Points on a hilly landscape, in no order, each with its height.
A ball rolls from a point to the lowest of its 2 nearest points, and stops where none of them is lower. Distance is the straight distance between rows; heights are no part of it.
K_844: [132 151 119 189 127 143 114 128 126 137  78 108 149 115 112 188 138 147
 154 150  73 115 134 168  95 123 115 154 106]  h=66.2
K_495: [147 100 186  99 158 130 180 105  97 153 173 135 116 107 132  75  51 151
 130  77 135 132  88  97 106 158 142 138 136]  h=0.7
K_438: [121 156 117 184 144 168 136 140 122 144  84 118 162 118 116 186 108 158
 174 157  58 107 134 160 105 110  96 170 106]  h=67.6
K_871: [133  97 187 150 142 124 156  90 109 143 121 140 157 102 106 157  92 151
 115  78 104 105  69 179 146 134 145 165 117]  h=4.1
K_594: [153 144 124 183 147 203 113 139 131 171 100 157 148 114  88 150 112 119
 197 172  58 115 169 137 103 139 129 119 154]  h=42.0
K_95: [150 138 180 153 135 140  70 145 179 124 104 125  90 139  86 113 196 106
 132 150 157 142 119 114 121 198 139 112 126]  h=26.5
K_251: [148 110 136 108 150 109 195 133  74 139 166 124 149 115 163 113  80 156
 100  90 107 117 137 153 123  87 139 131 132]  h=26.3
K_402: [123 132 154  99 149 138 130 135 133 110 115 132  94 126 114 103  94 132
 154 137 156 104 101  77 136 158  92 172 123]  h=8.1
K_589: [155  90 157 186 142  95 133  78 105 188 147 168 142 136 128 150  96 119
  96 123 102 136 149 207 111 115 169  79 138]  h=33.0
K_803: [111 107 150 142 127 111  95 103 150  92  88 132 139 165 110 164 186 101
  38  86 120 157  75 176 175 130 185 128 132]  h=15.4
K_318: [111 120  95 146 121 101 113 127 109 122 101 156 154 156 130 133 147  92
  60 146 111 164 127 152 165 101 146 116 131]  h=16.6
K_235: [132 119 148 131 128 113 161 115 102 108 121  98 156 121 143 157 123 166
  93  68  97 109 112 185 131 105 148 139 124]  h=20.2
K_245: [150 117 164 175 163 167 126 103 120 165 100 152 139 119  82 139  80 138
 160 140  94 102  87 142 127 166 140 146 142]  h=43.5
K_88: [168 116 143 174 125  92 108 120 123 173 133 124 136 131 129 170 167 134
 101 113 105 132 175 214  99 110 162  63 123]  h=29.7
K_890: [131 108 155 140 143 123 117  77 117 166 144 178 114 138 112  70  83  80
 110 162 158 168  87  98 133 177 147 107 155]  h=10.0
K_231: [153 121 131 170 138 106 140 115  92 168 128 145 148 112 143 149 110 136
 124 140  94 122 163 188 113 111 132 110 122]  h=30.0
K_51: [106 151 130  74  96  99 123 151 187  79 138 100  76 150 164  92 188 131
 113 104 180 113 139 120 142 143 137  90 135]  h=18.6
K_336: [130 125 116 174 122  85  92 122 138 136 104 138 136 150 126 172 190 106
  63 129  79 168 134 185 140 110 164 105 118]  h=35.2
K_784: [139 111 177 165 138 113 116 102 136 140  96 113 140 115  87 176 138 163
 119  83 104 103  88 185 127 157 151 134 110]  h=16.9
K_227: [142  98 157 146 122  94 124 119 118 133 136 112 148 143 133 154 162 139
  67  64 124 132 135 223 132 122 193  65 142]  h=25.6
K_507: [130 149 165  58 168 152 164 157 145 116 129 140  71 129 116 113  66 150
 188 114 165 104  99  46 137 149  97 193 115]  h=21.9
K_101: [150 131 128 178 140 135 154 126 103 168 119 139 155 109 135 160  99 155
 144 147  73 109 164 172 107 104 105 127 117]  h=27.8
K_688: [139 141 115 125 146 142 156 151 104 151 152 143 133  99 125 116  82 145
 169 159 119 113 150  91 121 121 104 140 124]  h=59.8
K_130: [157 107 127 135 148 111 164 104  77 180 188 158 139 115 160  97  73 119
 132 138 127 132 162 147  95 101 140 100 147]  h=32.9
K_716: [135 105 112 178 137 122 148 123  88 165 113 180 159 130 133 130  74 118
 124 168  84 125 129 150 145 101 106 145 123]  h=32.4
K_686: [160 126 183 140 134 122 124 129 135 162 144  83 119 113 106 126 141 170
 156 102 151  94 144 157  91 183 150  75 131]  h=38.6
K_490: [164 148 124 189 135 186 121 124 124 190 132 161 151  98 106 142 120 123
 188 172  86 124 192 132  96 129 132  99 146]  h=44.1
K_730: [152 109 187 152 155 152 141 106 118 143 107 136 130 111  89 125  96 152
 146 115 122 106  75 132 118 176 136 153 137]  h=45.2
K_690: [124 115 156 105 128 121 159 113 121  86 110  74 157 123 141 148 142 182
 100  49 112 104  76 165 132 119 135 173 116]  h=15.8
K_972: [106 133  75  37 114 132 164 173 112  89 159 133 116 158 189 115  95 118
  84 100 158 112 126  80 171  77 132 138 144]  h=4.5
K_483: [138 132 170 167 144 125 137 112 117 155  98  98 144 105 103 189 125 181
 140  87  97  88 113 179 103 144 135 135 110]  h=20.5
K_741: [140 152 128 119 107 124  99 149 177 133 177 119  93  92 129 116 195 139
 176 141 176 124 183 109 101 151 125  53 125]  h=48.8
K_953: [163 115 116 145 143 116 179 123  80 180 168 147 150 103 172 124  87 145
 138 138 104 118 193 165  97  76 121 108 129]  h=31.3
K_531: [138 143 158  84 135 136 146 131 153 139 161 149  75 122 124  93  81 127
 180 135 178 114 123  59 116 175 117 125 138]  h=16.3
K_713: [174 141 152 187 143 153 120 129 130 185 113 114 144 109  97 172 137 157
 166 134  96  98 175 176  76 154 155  89 129]  h=28.2
K_194: [103 119  69 161 107 124 102 146 111 141  86 162 160 137 114 134 126  91
 107 181  91 158 131 133 152  91  88 148 110]  h=27.2
K_915: [121 153 102 167 105 119 103 131 151 104  84  64 136 132 131 173 188 144
 136 133  93 148 124 157  98 136 115 151 100]  h=63.3
K_813: [117 129 159  37 129 112 156 135 137  74 138 132  85 154 152  90 104 128
 112  77 182 109  95  78 173 134 120 158 135]  h=16.5
K_481: [128 167 118  50 120 127 153 164 164 127 181 136  88  97 153 142 111 148
 198 125 175 108 154  64 118 130 106 123 113]  h=27.7
K_894: [135 104 136 125 134 111 150 119  83 124 181 128 146 156 173 102 130 119
  77  87 148 130 165 198 122 103 183  65 173]  h=37.4
K_213: [135  86 140 136 138 110 144  74  77 170 197 151 139 149 159  81  86 102
  92 122 146 156 148 176 111 112 178  68 180]  h=35.1
K_284: [125 114  90 182 125 121 121 134  98 163  96 180 164 133 125 140 105  92
 111 180  85 144 142 150 146  87 101 127 113]  h=30.2
K_658: [129 129 103 101 145 125 160 161 104 131 132 131 128 112 136 112  77 146
 143 144 124 115 123  84 133 104  96 176 111]  h=58.2
K_823: [146 137 159 109 147 150 138 113 130 154 149 150  96 124 116  79  66 123
 163 140 156 125 107  61 114 182 120 135 152]  h=12.1
K_275: [124 141 181 137 126 128  69 138 176  95  85 122  85 150  91 107 182 101
 117 149 170 145 102 108 148 183 113 147 112]  h=22.8
K_160: [109 158  69 174 100 199  99 144 143 121 125 139 145  86  81 157 157 112
 182 183  85 155 192  89 125  86  64 127 124]  h=9.4
K_826: [168 126 151 201 139 119  90 119 141 181 112 155 129 122  91 174 150 117
 120 151  90 139 146 179 110 150 157  99 117]  h=32.7
K_912: [133 110 147 200 147 111 111  98 125 157  93 167 133 127  92 187 104 133
 114 129  77 119 106 187 143 127 151 131 111]  h=10.5
K_830: [119 163 109 137  96 121  88 142 176  97 121  89 110 117 125 137 212 132
 144 151 131 144 147 111 111 145 110 114 103]  h=33.6
K_902: [123  87 129 161 142 118 155 112  83 166 115 188 158 141 125 113  55 105
 105 150  98 136  93 139 158 104 115 147 127]  h=34.4
K_488: [131  85 172 186 148 118 142  58 104 177 130 194 141 124 100 127  65 109
 104 127 102 139  76 161 149 150 157 123 137]  h=3.4
K_669: [127  89 171 158 142 119 137  64 101 174 146 176 137 134 111  86  64  99
 101 136 135 164  72 134 125 164 157 112 150]  h=7.0
K_928: [153 113 124 192 132  91 106 118 135 173 120 159 134 135 124 174 151 107
  80 147  86 149 171 204 113 102 159  79 121]  h=31.7
K_787: [136 113 167 197 143 122  95  95 149 158  90 148 124 117  69 195 132 148
 119 108  86 105  95 195 135 153 161 128 112]  h=13.7
K_939: [ 95 128 138  40 114 124 149 136 140  66 134 141  91 178 161  85 116 100
  85  86 202 116 101  80 191 122 137 135 156]  h=19.6
K_564: [155 109 138 129 133  97 157 115  89 142 167 111 151 130 167 121 123 144
  96  98 128 112 171 199 108 100 160  82 148]  h=39.0
K_419: [129 147 119  36 127 110 163 165 147 126 188 154  74 112 167 118  81 136
 182 119 174 111 132  66 124 129 110 135 121]  h=24.1
K_328: [102 115  51  74 106 118 154 158  92 129 148 159 144 137 162  99  90  98
 100 144 135 129 142  77 166  67 102 142 137]  h=22.7
K_262: [138 106 185 130 143 120 141 100 119 122 122 129 136 119 108 109 117 143
 115  98 148 115  78 144 141 171 138 140 133]  h=46.8
K_132: [ 91 155  82  87  89 113 110 146 152  78 115 104 108 134 149 119 159 119
 137 142 143 133 136  88 134 116  89 146 106]  h=30.4
K_697: [128  77 202 138 137 127 146  67 123 140 126 157 153  91 103 133 102 135
 104  63 116 110  51 164 155 150 165 169 122]  h=0.5
K_870: [113 157  86 162  88 130  75 150 172  95 100  84 121 131 122 150 213 103
 136 160 104 180 140 112 102 129 105 148  94]  h=37.7
K_76: [117 160 132  53 102  93 127 147 181  91 159 127  75 133 166 104 158 129
 158 115 194 104 142  97 141 137 115  93 124]  h=12.9
K_282: [107 131 115 114 111 106  94 129 152  73  77 104 117 162 126 118 173 106
  99 136 148 151  91 113 152 133 113 164 113]  h=26.4
K_806: [133 161 100 139 129 201 118 144 149 147 142 143 132  81  94 134 134 128
 214 166 115 116 189  77 111 129 112 113 142]  h=8.5
K_774: [144 138 127 152 131 125 116 132 117 151 120 133 137 106 121 132 135 131
 140 155 123 128 145 141 114 136 120 113 126]  h=46.9
K_505: [150 127 158 165 150 126 170 119 101 160 120 115 157 106 128 175  90 180
 147 107  80  89 139 190  95 119 125 138 112]  h=24.2
K_633: [130 106 107 113 131 110 155 125  80 149 149 162 145 130 151  90  79 107
 107 148 128 134 136 114 147 106 126 121 150]  h=38.1
K_412: [122 118 137 119 125 101 109 145 137 107 149 108 120 148 154  91 184 113
  83 109 168 145 141 162 140 140 173  60 150]  h=57.4
K_365: [143 115 171 155 147 112 114 103 123 138 114 147 129 121 104 120 116 118
 113 124 139 137  91 152 133 178 150 117 129]  h=48.0
K_173: [159  99 163 165 122  80 111 117 123 164 153 113 138 143 124 144 157 136
  87  88 134 131 152 225 109 132 184  50 136]  h=27.9
K_724: [147 161 136 106 133 170 131 140 159 161 168 123  97  94 120 118 135 148
 216 145 164 101 181  76  87 167 127  94 150]  h=46.3
K_413: [165 124 159 109 144 118 161 130 103 171 199 104 110  98 152 109  94 169
 175 105 148  98 165 127  77 142 139  85 139]  h=42.1
K_602: [135 123 156 129 142 133 110 112 131 134 119 162 108 132 102  81 107  91
 126 156 171 144 103  87 140 186 130 121 148]  h=13.3
K_652: [136 136 123 127 123 103 120 134 123 129 142 127 122 122 139 114 158 121
 116 144 148 133 144 137 126 139 134  90 133]  h=48.4
K_804: [111 111 111 124 130 136 149 118  78 112 133 155 161 172 147 113 115  80
  43 121 147 146 123 152 183  97 178 105 165]  h=51.2
K_522: [129  93 130 119 143 120 143 103  84 136 183 144 144 167 163  84 114  97
  78 113 157 150 150 171 139 115 194  63 172]  h=36.1
K_656: [109 135 105 119 124 172 104 158 143 125 103 150 114 122  93 114 101 105
 171 183 135 116 120  66 143 129  72 176 123]  h=19.9
K_165: [123 165  84 153 109 221 103 144 151 124 124 148 139  75  71 146 149 118
 207 177  91 143 195  83 119 113  87 108 146]  h=1.1
K_655: [116  82 169  84 143 136 174  98  96 108 139 151 139 132 128  80  75 119
  86  77 152 131  68 101 177 126 139 178 142]  h=9.6
K_480: [169 128 165 147 127 123  89 135 149 166 170 104 101 113 114 108 175 140
 160 128 168 114 163 136  82 176 163  40 134]  h=40.9
K_935: [126  99 149  94 143 116 163 107  98 124 179 144 129 143 154  74  82 112
  88 100 164 136 108 122 142 134 169  95 167]  h=40.4
K_979: [110 140 124 103 156 158 131 152 139 100  91 108 125 128 108 130  88 157
 164 139 129 110  88  77 132 126  78 224 110]  h=33.1
K_934: [159 134 140 102 148 141 159 138 124 166 204 116  88  93 154 103  87 162
 194 125 150 101 161  88  78 151 140 100 144]  h=43.3
K_269: [107 153  63 145  97 154 112 152 133 119 125 121 146  94 110 146 148 119
 160 171 107 147 171  93 116 102  66 140 106]  h=18.0
K_214: [174 129 145 209 143 152 111 115 138 198 105 158 134 117  92 182 123 129
 159 150  73 117 158 182  97 144 154  93 137]  h=30.6
K_370: [131  79 179 107 151 128 177  94  94 137 155 150 145 116 128  85  56 128
  99  83 137 132  71 117 144 143 149 153 142]  h=6.4
K_344: [100 122 117  94 116 129 112 126 134  71 101 126 124 186 145 100 168  90
  56 116 169 145 107 113 184 127 149 125 147]  h=53.4
K_904: [158 142 144 178 131 135  82 140 152 162 113 136 120 115  91 150 175 118
 134 162 116 145 147 144 107 161 144  98 118]  h=34.8
K_557: [ 98 131  45  99  92 127 146 141 102  90  95  95 152 157 168 130 129 118
  91 125 108 137 127 102 143  70 103 163 124]  h=24.4
K_5: [140 162 120 106 121 153 116 140 171 143 192 122  95  79 125 135 166 157
 212 142 174 104 196  89  97 147 123  58 140]  h=47.6
K_140: [ 93 150  55 110  81 124 122 143 132 100 121 110 132 114 138 133 154 118
 142 157 117 143 149  82 127  97  75 152 103]  h=25.1
K_404: [101 120  65 118 102 123 134 137  92 125 109 149 165 162 151 124 131  78
  58 151 117 153 144 130 169  75 125 125 138]  h=20.3
K_921: [123 112 141 104 122  96 112 128 148 119 167 138  99 154 150  66 163  91
 103 132 188 150 140 128 142 156 168  53 155]  h=58.6
K_523: [170 101 146 190 143 116 142  87 108 200 143 169 137 116 133 157 100 133
 126 138  87 120 171 197  96 110 145  87 128]  h=31.8
K_205: [118 181 124  91 126 146 149 169 161 120 151  76 103  94 152 148 153 182
 204 125 153  92 168  93  83 145 114 116 111]  h=35.7
K_893: [107 126  83 161 105 112 104 113 140  81  64  94 154 165 126 168 155 117
 104 135  89 153  76 155 127 111 105 192 100]  h=13.6
K_536: [109 132  73 135  98 117 102 143 128 121 108 146 144 128 125 121 155  88
 106 173 123 162 146 106 152 101  97 132 113]  h=23.6
K_704: [160 108 125 123 133 101 155 123  92 158 205 116 133 113 175 102 113 146
 137 107 142 112 187 164  91  96 146  74 147]  h=40.2
K_287: [123 158 160  51 122 106 148 147 166 100 151 126  64 134 153 105 126 141
 159 108 186  96 129  84 137 158 112 131 128]  h=11.3
K_999: [122 129 162  87 179 154 160 146 132  97 107 108 117 122 106 125  82 175
 165  91 138 107  69  79 140 125  88 232 103]  h=29.4
K_394: [ 95 142  83  97  88 107 106 133 142  74  90 103 118 161 145 120 172  98
  97 139 142 148 118  96 148 114 104 151 115]  h=29.5
K_941: [171 133 166 169 153 160 137 114 112 198 144 122 137 110 109 142 105 158
 175 130 107 101 157 152  76 162 156  98 143]  h=25.7
K_974: [ 84 153  89 128 118 168  97 143 164  85  81  83 120 142 103 149 127 129
 182 167 125 129 105  81 109 115  62 217 106]  h=49.2
K_457: [140 121 143 126 141 106 164 119  92 128 134 118 151 119 147 128 114 154
 104  99 116 112 126 166 130 116 136 129 125]  h=23.2
K_29: [123  83 143 118 140 126 181 103  75 130 139 174 168 136 134 113  63 116
  70  96 112 138  83 145 175 101 147 145 146]  h=37.2
K_769: [115 116 152 105 126 110 131 126 132  77 129 113 125 163 148  94 168 114
  66  87 167 136 112 152 167 136 170  89 153]  h=56.0
K_726: [133 115 147 160 154 158 137 125 107 150 105 164 144 125 104 128  69 137
 148 160  99 112  85 123 142 145 107 169 119]  h=41.3
K_57: [164 134 122 165 124 124 102 132 128 171 168 117 128  95 125 127 185 136
 153 148 134 136 196 159  89 122 137  59 130]  h=35.5
K_123: [121 130 141 127 134 123  93 130 138 117  97 156 106 138  95  91 132  91
 127 169 163 141 104  93 149 164 106 143 130]  h=16.4
K_897: [123 139  69 119  98 121 122 135 119 131 165 141 139  99 150 119 155 117
 138 161 136 149 197 106 129  80  98  91 118]  h=31.2
K_588: [131 141 128 191 129 109  53 134 168 117  87 126 122 147  86 184 193 104
 100 155  76 170 106 163 119 143 139 150  98]  h=41.8
K_757: [124 110 134 135 136 103 133 108  99 121 132 147 152 146 144 115 133 101
  66 109 133 147 119 178 161 117 175  97 152]  h=50.1
K_440: [159 122 166 141 137 120 141 121 110 156 151 112 128 111 127 115 116 153
 144 113 141 108 130 154 100 161 146  95 136]  h=36.8
K_975: [125  96 132 125 143 116 148 114  87 136 124 164 152 139 133  95  79 102
  88 131 128 137  95 118 165 123 129 147 142]  h=36.4
K_608: [124 106 175 136 152 128 157 103 114 124 105 109 161 105 113 169 109 182
 119  74  95 100  69 167 144 120 131 196 102]  h=8.4
K_883: [112 121 128 100 124 106 137 126 109  92 112 114 129 141 140 110 136 122
  93 123 148 127 106 126 156 135 130 134 136]  h=36.7
K_69: [154 145 134 158 119 133 110 146 130 166 148  84 132 103 123 154 179 169
 169 127 132 110 193 158  76 140 136  62 121]  h=37.1
K_868: [108 110 122 134 121 109  92 105 152  71  69 110 139 169 118 153 187 113
  62  95 118 155  61 161 162 124 152 162 121]  h=12.5
K_792: [124 112 157  94 132 105 142 117 115 108 145 134 119 136 137  82 113 120
  97 115 168 128 110 122 150 155 146 111 146]  h=38.8
K_390: [122 134 134  99 113 105  96 134 165 121 156 147  76 126 135  80 173  89
 124 150 196 145 149  99 133 156 142  70 140]  h=59.7
K_478: [140 158 124 127 151 203 143 147 127 157 142 137 133  93 102 128  99 137
 214 164 107  96 172  75 102 145 120 128 157]  h=14.1
K_233: [156 123 171 147 125 104  86 149 167 145 153  99 104 134 117 106 200 136
 124 125 169 134 148 155 108 177 163  44 125]  h=39.3
K_385: [130 150 140 148 120 124  68 153 177 113 106 117 105 119 104 127 204 114
 136 163 143 153 144 113 117 171 124 114 109]  h=30.1
K_240: [110 176 116 124 108 146 120 155 179 114 134  76 116  93 128 148 188 162
 190 132 140 111 183 106  84 147 103 106 113]  h=39.1
K_873: [ 91 161  91  96 103 129 129 137 172  67  95  47 105 142 144 150 153 146
 176 129 137 126 114  83  98 129  82 197  96]  h=45.7
K_927: [ 90 130  55  80  94 144 143 147 103  77 114 112 141 173 173 125 131 105
  60 107 138 132 126  89 165  82 123 149 142]  h=17.8
K_660: [132 120 178  73 174 144 169 146 134 112 130 123  96 118 116 105  61 162
 164  93 154 108  77  66 135 141 100 205 104]  h=26.2
K_665: [ 85 107  45  97  96 129 136 152  97 125 110 148 157 167 154 113 112  85
  74 150 120 142 133  95 176  68 102 145 135]  h=24.0
K_666: [ 99 115 109  97 118 133 128 130 107  94 124 142 133 174 149  98 142  80
  57 130 162 156 122 117 187 111 161 103 156]  h=52.3
K_916: [145 118 177  97 153 146 163 103 114 155 168 149  91 125 126  71  36 136
 143 109 148 135  81  65 119 167 128 142 139]  h=6.8
K_415: [ 96 141  48  81  90 126 136 152 122  94 144 124 136 144 175 110 141 100
  87 129 145 134 154  99 164  79 121 119 135]  h=23.8
K_98: [119 142  81  37 107 110 167 171 124  98 171 126 106 134 187 115 105 136
 122 109 155 109 136  83 150  90 120 136 130]  h=11.4
K_891: [ 81 175  77  67  97 137 141 158 176  81 129  80  94 129 154 161 140 145
 194 126 145 117 138  61 103 114  71 183 100]  h=49.9
K_42: [109 131 122 154 131 117 103 110 128  98  71  97 151 141 111 163 142 150
 123 123  99 126  70 160 128 122 109 191 107]  h=17.9
K_534: [110 127  56  45 103 116 160 168 116 129 174 161 123 122 176 116  78 110
 129 123 145 124 152  66 159  69 103 130 130]  h=18.1
K_2: [153 101 144 158 145 110 135  85  92 190 183 158 134 131 150  94  84 115
 119 137 133 146 142 164  89 129 166  78 154]  h=34.1
K_593: [156 148 137 149 164 182 158 144 104 171 135 129 138 101 119 134  81 163
 205 146  90  98 159 103  91 142 125 136 149]  h=19.3
K_734: [171 124 179 143 133 141 116 117 136 182 174 109 109 116 114 105 130 156
 173 121 161 107 154 132  72 185 161  55 150]  h=40.3
K_670: [ 95 144 126  37 105 118 142 146 168  63 151 142  74 188 182  92 141  98
  99  93 202 112 127  93 180 127 141 100 159]  h=22.9
K_393: [101 138  39  97  75 118 124 141 124 107 144 138 138 124 160 115 159  97
 109 149 132 158 179  93 150  64 102 102 126]  h=28.0
K_983: [158 135 155 168 123 104  82 145 158 153 130 105 125 128  98 146 202 137
 121 132 132 135 146 164 100 165 153  74 116]  h=37.0
K_60: [136  89 169 202 147 121 128  69 124 171 113 188 131 118  86 166  77 127
 113 110  83 125  79 176 148 145 164 133 125]  h=6.7
K_75: [131 114 151 147 120  88 113 103 133 122 110 108 136 147 121 167 181 145
  67  66 109 128 110 210 140 126 180  97 135]  h=23.1
K_987: [146 136 105 146 118 137 121 127 124 159 181 135 125  76 131 122 155 132
 175 156 148 129 204 116  95 106 116  74 132]  h=34.2
K_244: [142 158 120 175 132 214  85 154 157 147  84 137 148 108  67 157 156 107
 190 182  58 136 172 131 112 137 128 124 148]  h=38.4
K_388: [108 160  87 112 104 162  99 151 155 117 123 150 108  98 104 126 128 108
 181 180 147 131 151  65 139 127  72 143 118]  h=25.2
K_599: [119 119 141 117 147 162 123 141 130 134 102 153 111 132  94  99  71 117
 162 168 146 116  85  59 148 152  85 186 127]  h=13.9
K_304: [154 113 135  99 135 103 148 128 112 154 220 112 107 105 173  88 106 145
 162 109 160 106 173 141  82 123 148  67 148]  h=41.1
K_191: [ 92 162  79  61 103 122 154 169 152 103 142 103 104 106 160 148 124 152
 176 125 131 114 151  67 118 102  79 168  94]  h=53.5
K_66: [129  75 157 148 138 115 177  74  83 161 151 175 160 134 132 123  65 111
  78  97 104 137 104 172 152 114 172 121 152]  h=35.6
K_827: [158 113 132 145 154 116 195 129  74 162 153 139 151 107 163 130  71 159
 124 115  86 113 152 161 117  82 115 138 113]  h=29.1
K_493: [124 155 117 139 115 171  82 148 158 120 104 133 114 106  93 122 153 104
 171 178 134 133 150  82 129 148  95 141 127]  h=29.3
K_185: [123 135 112 150  97  97  91 132 164  93  85  73 130 155 132 162 213 128
 102 113 101 162 108 159 105 144 139 137 101]  h=61.7
K_228: [151 151 118 170 133 160 117 130 124 160 138 146 141  94 107 125 133 126
 167 171 112 120 173 123 106 139 116 105 134]  h=45.5
K_456: [113 121 151 148 144 128  85 101 160  86  64 116 141 139  87 155 148 143
 121 121 123 127  53 157 140 146 110 194 109]  h=20.7
K_966: [128  97 116 111 144 115 176 111  68 139 175 156 146 151 167  86  70  99
  82 113 139 142 133 134 149 107 158 103 163]  h=39.7
K_174: [133 113 107 177 133  85 104 119 127 161 116 175 140 154 128 168 163  83
  60 152  78 170 162 195 142  90 163  94 124]  h=33.2
K_733: [109 114 107 102 130 132 160 119  98  71  97 100 168 150 151 138 115 152
  87  81  98 117  74 135 151  81 117 200 120]  h=32.0
K_900: [115 114 119 151 150 156 132 138 104 131  91 142 154 137 107 135  80 145
 145 154  99 110  79 118 149 114  81 208 112]  h=38.9
K_141: [108 136 135 127 130 122  85 126 149  84  71 108 119 142 105 128 156 128
 122 140 141 133  84 126 133 145 105 173 109]  h=23.7
K_640: [120  97 157  59 146 122 167 131 113  96 136 147 108 139 134  85  76 130
 104  87 164 121  72  75 172 124 119 177 128]  h=12.6
K_178: [108 127 123 104 135 124 138 114 140  64  86  63 138 147 127 146 131 162
 127  99 119 122  67 121 132 112  95 224 104]  h=40.6
K_274: [124 121 133 127 118 100  90 137 147 100 123 114 127 163 136 122 210 100
  54 109 145 163 123 167 148 139 176  80 142]  h=58.7
K_837: [126 112 175 154 117  92 118  96 131 128 102  94 147 126 101 179 157 165
  98  51  97 101  98 207 128 132 164 117 115]  h=20.1
K_183: [120  94 173 105 140 134 152  95 123  92 108 111 161 116 122 135 123 164
 105  65 123 105  51 146 154 116 133 203 112]  h=12.2
K_226: [145 149 152  44 131 128 156 136 158 147 195 165  61 121 153 103  72 127
 195 126 183 115 123  52 112 152 121 125 131]  h=20.4
K_243: [ 96 133 145  86 121 137 128 132 148  57 122 121 100 197 157  89 171  96
  51  87 192 136 113 127 191 140 168  97 158]  h=54.6
K_295: [104 151  95 167 137 156 128 139 126 109  83  87 160 124 121 175 116 152
 169 152  73 117 112 141 103 108  85 201 102]  h=69.2
K_159: [135 144 123 175 115 103  69 145 167 125 105 113 121 139 106 161 218 107
  95 153  85 178 136 149 110 139 137 121 100]  h=39.8
K_283: [140 149 128 121 117 116  94 141 152 125 147 118 112 105 134 104 174 131
 147 152 162 134 163 117 115 153 128  78 128]  h=49.8
K_543: [144 133 114 167 110  91  86 147 150 135 128 117 135 149 135 155 217 111
  79 135 101 170 151 172 116 118 160  87 116]  h=37.3
K_348: [105 116  71 106 109 124 153 126  95  84  92  97 160 161 161 140 118 130
  83 107  92 126 101 126 149  73 102 189 113]  h=29.0
K_34: [ 90 122  70  59 113 139 155 156  95  87 120 130 140 159 162 109  94 108
  68 104 142 117 106  78 178  81 113 165 145]  h=12.0
K_125: [ 91 155 107  54  93 119 132 147 173  63 148 114  80 171 187 100 171 118
 104  99 184 116 136 103 162 114 138  97 138]  h=23.5
K_170: [116 176 116  63 140 143 171 178 153 125 168 100  97  95 147 154 111 175
 205 122 144 102 163  68 102 128 101 148 108]  h=31.9
K_331: [102 113 108 110 143 129 138 135 119  89  87  99 153 147 127 134  97 158
 124 120 109 125  61 112 144 100  84 231 108]  h=38.5
K_520: [119 158 124  72 143 139 146 166 142 112 130 121  92 116 126 128  95 145
 181 130 153 103 122  60 126 142  84 176 113]  h=15.2
K_372: [132 138  74 120 105 129 122 127 121 151 198 167 134  78 143 124 145 124
 170 161 147 135 210  90 126  75  95  79 126]  h=32.8
K_793: [111 115 124 102 131 122 154 118  99  84 104 115 153 147 149 121 120 131
  73  96 122 115  91 137 166 106 135 156 134]  h=34.5
K_613: [109 156  91  79 115 119 151 157 119 108 152 123 123 106 154 128 110 141
 150 137 131 114 148  91 127 108  93 150 109]  h=56.1
K_654: [148 154 130  94 144 168 157 142 144 163 188 140  89  89 137 117  88 150
 216 139 152 106 164  62  88 154 132 107 146]  h=44.7
K_38: [139  75 170 172 141  98 162  66 101 172 143 178 147 124 122 150  71 118
  82  91  94 128 113 202 136 109 182 103 139]  h=34.3
K_840: [135 166 127 149 118 150 118 155 151 147 126  66 135  92 119 163 191 171
 186 132 129 108 189 135  72 145 125  93 120]  h=39.2
K_332: [106 120  86 138 104 108  95 109 140  71  65  98 142 179 136 152 173 106
  75 115  98 167  81 145 146 114 137 167 110]  h=8.9
K_343: [137 158 130 165 121 127 101 143 144 132  91  84 137 115 109 165 173 152
 145 138 101 125 140 157  94 152 119 127 105]  h=64.7
K_855: [120 155 117 160 126 212  77 156 166 120  83 132 137 109  69 138 151 105
 193 184  96 141 148 101 119 147 104 146 145]  h=34.0
K_601: [ 96 120 107 125 148 153 112 144 127 103  76 112 149 151  99 135  85 147
 149 153 112 124  66 106 147 106  67 235 109]  h=36.2
K_624: [164 110 163 160 141 122 135  94 103 187 166 138 130 120 127 111  94 139
 134 127 136 124 135 153  90 154 157  86 144]  h=35.3
K_852: [ 99 159  68 148  78 161  87 143 170  83 102  84 122 114 103 154 185 106
 166 170 108 169 143  84 110 117  70 158  98]  h=42.2
K_494: [127 130 145 140 117  96  79 137 158 102  93 104 123 150 123 144 205 115
  84 122 124 156 106 160 137 153 147 110 119]  h=60.1
K_778: [104 122  96 139 110 108 105 119 124  98  76 129 151 164 134 148 159  96
  70 138 103 162 101 159 159 101 134 145 123]  h=13.1
K_330: [125 140 175 122 136 150  82 127 161 103  78 137  93 145  80 100 140 103
 146 158 169 127  95  88 147 182 103 167 127]  h=19.5
K_702: [171 132 152 153 163 175 164 124 100 193 159 125 135 108 121 123  72 164
 188 129 103  98 158 118  66 148 151 108 150]  h=23.0
K_595: [112 136  90 134 110 105 100 141 129 119 115 139 144 138 137 123 182  91
  80 158 123 173 152 130 150 108 136 105 124]  h=20.0
K_136: [142 109 148 150 140 102 133  98 106 152 125 164 143 132 122 119 113 104
  94 131 126 145 113 163 133 143 155 104 136]  h=49.1
K_158: [ 99 148 130 101 131 125 125 119 165  59  78  53 110 153 125 137 148 164
 159 104 145 118  90 100 110 137  92 216  99]  h=42.8
K_11: [ 98 153  83 146  96 154  93 138 161  84  85  75 129 137 115 150 165 115
 168 165 111 145 114 100 103 123  80 189 100]  h=45.9

For each start below, name the point where the ball stops.
K_11 => K_488
K_902 => K_332
K_904 => K_165
K_69 => K_972
K_769 => K_601
K_953 => K_697
K_283 => K_402
K_935 => K_972
K_658 => K_601
K_240 => K_495
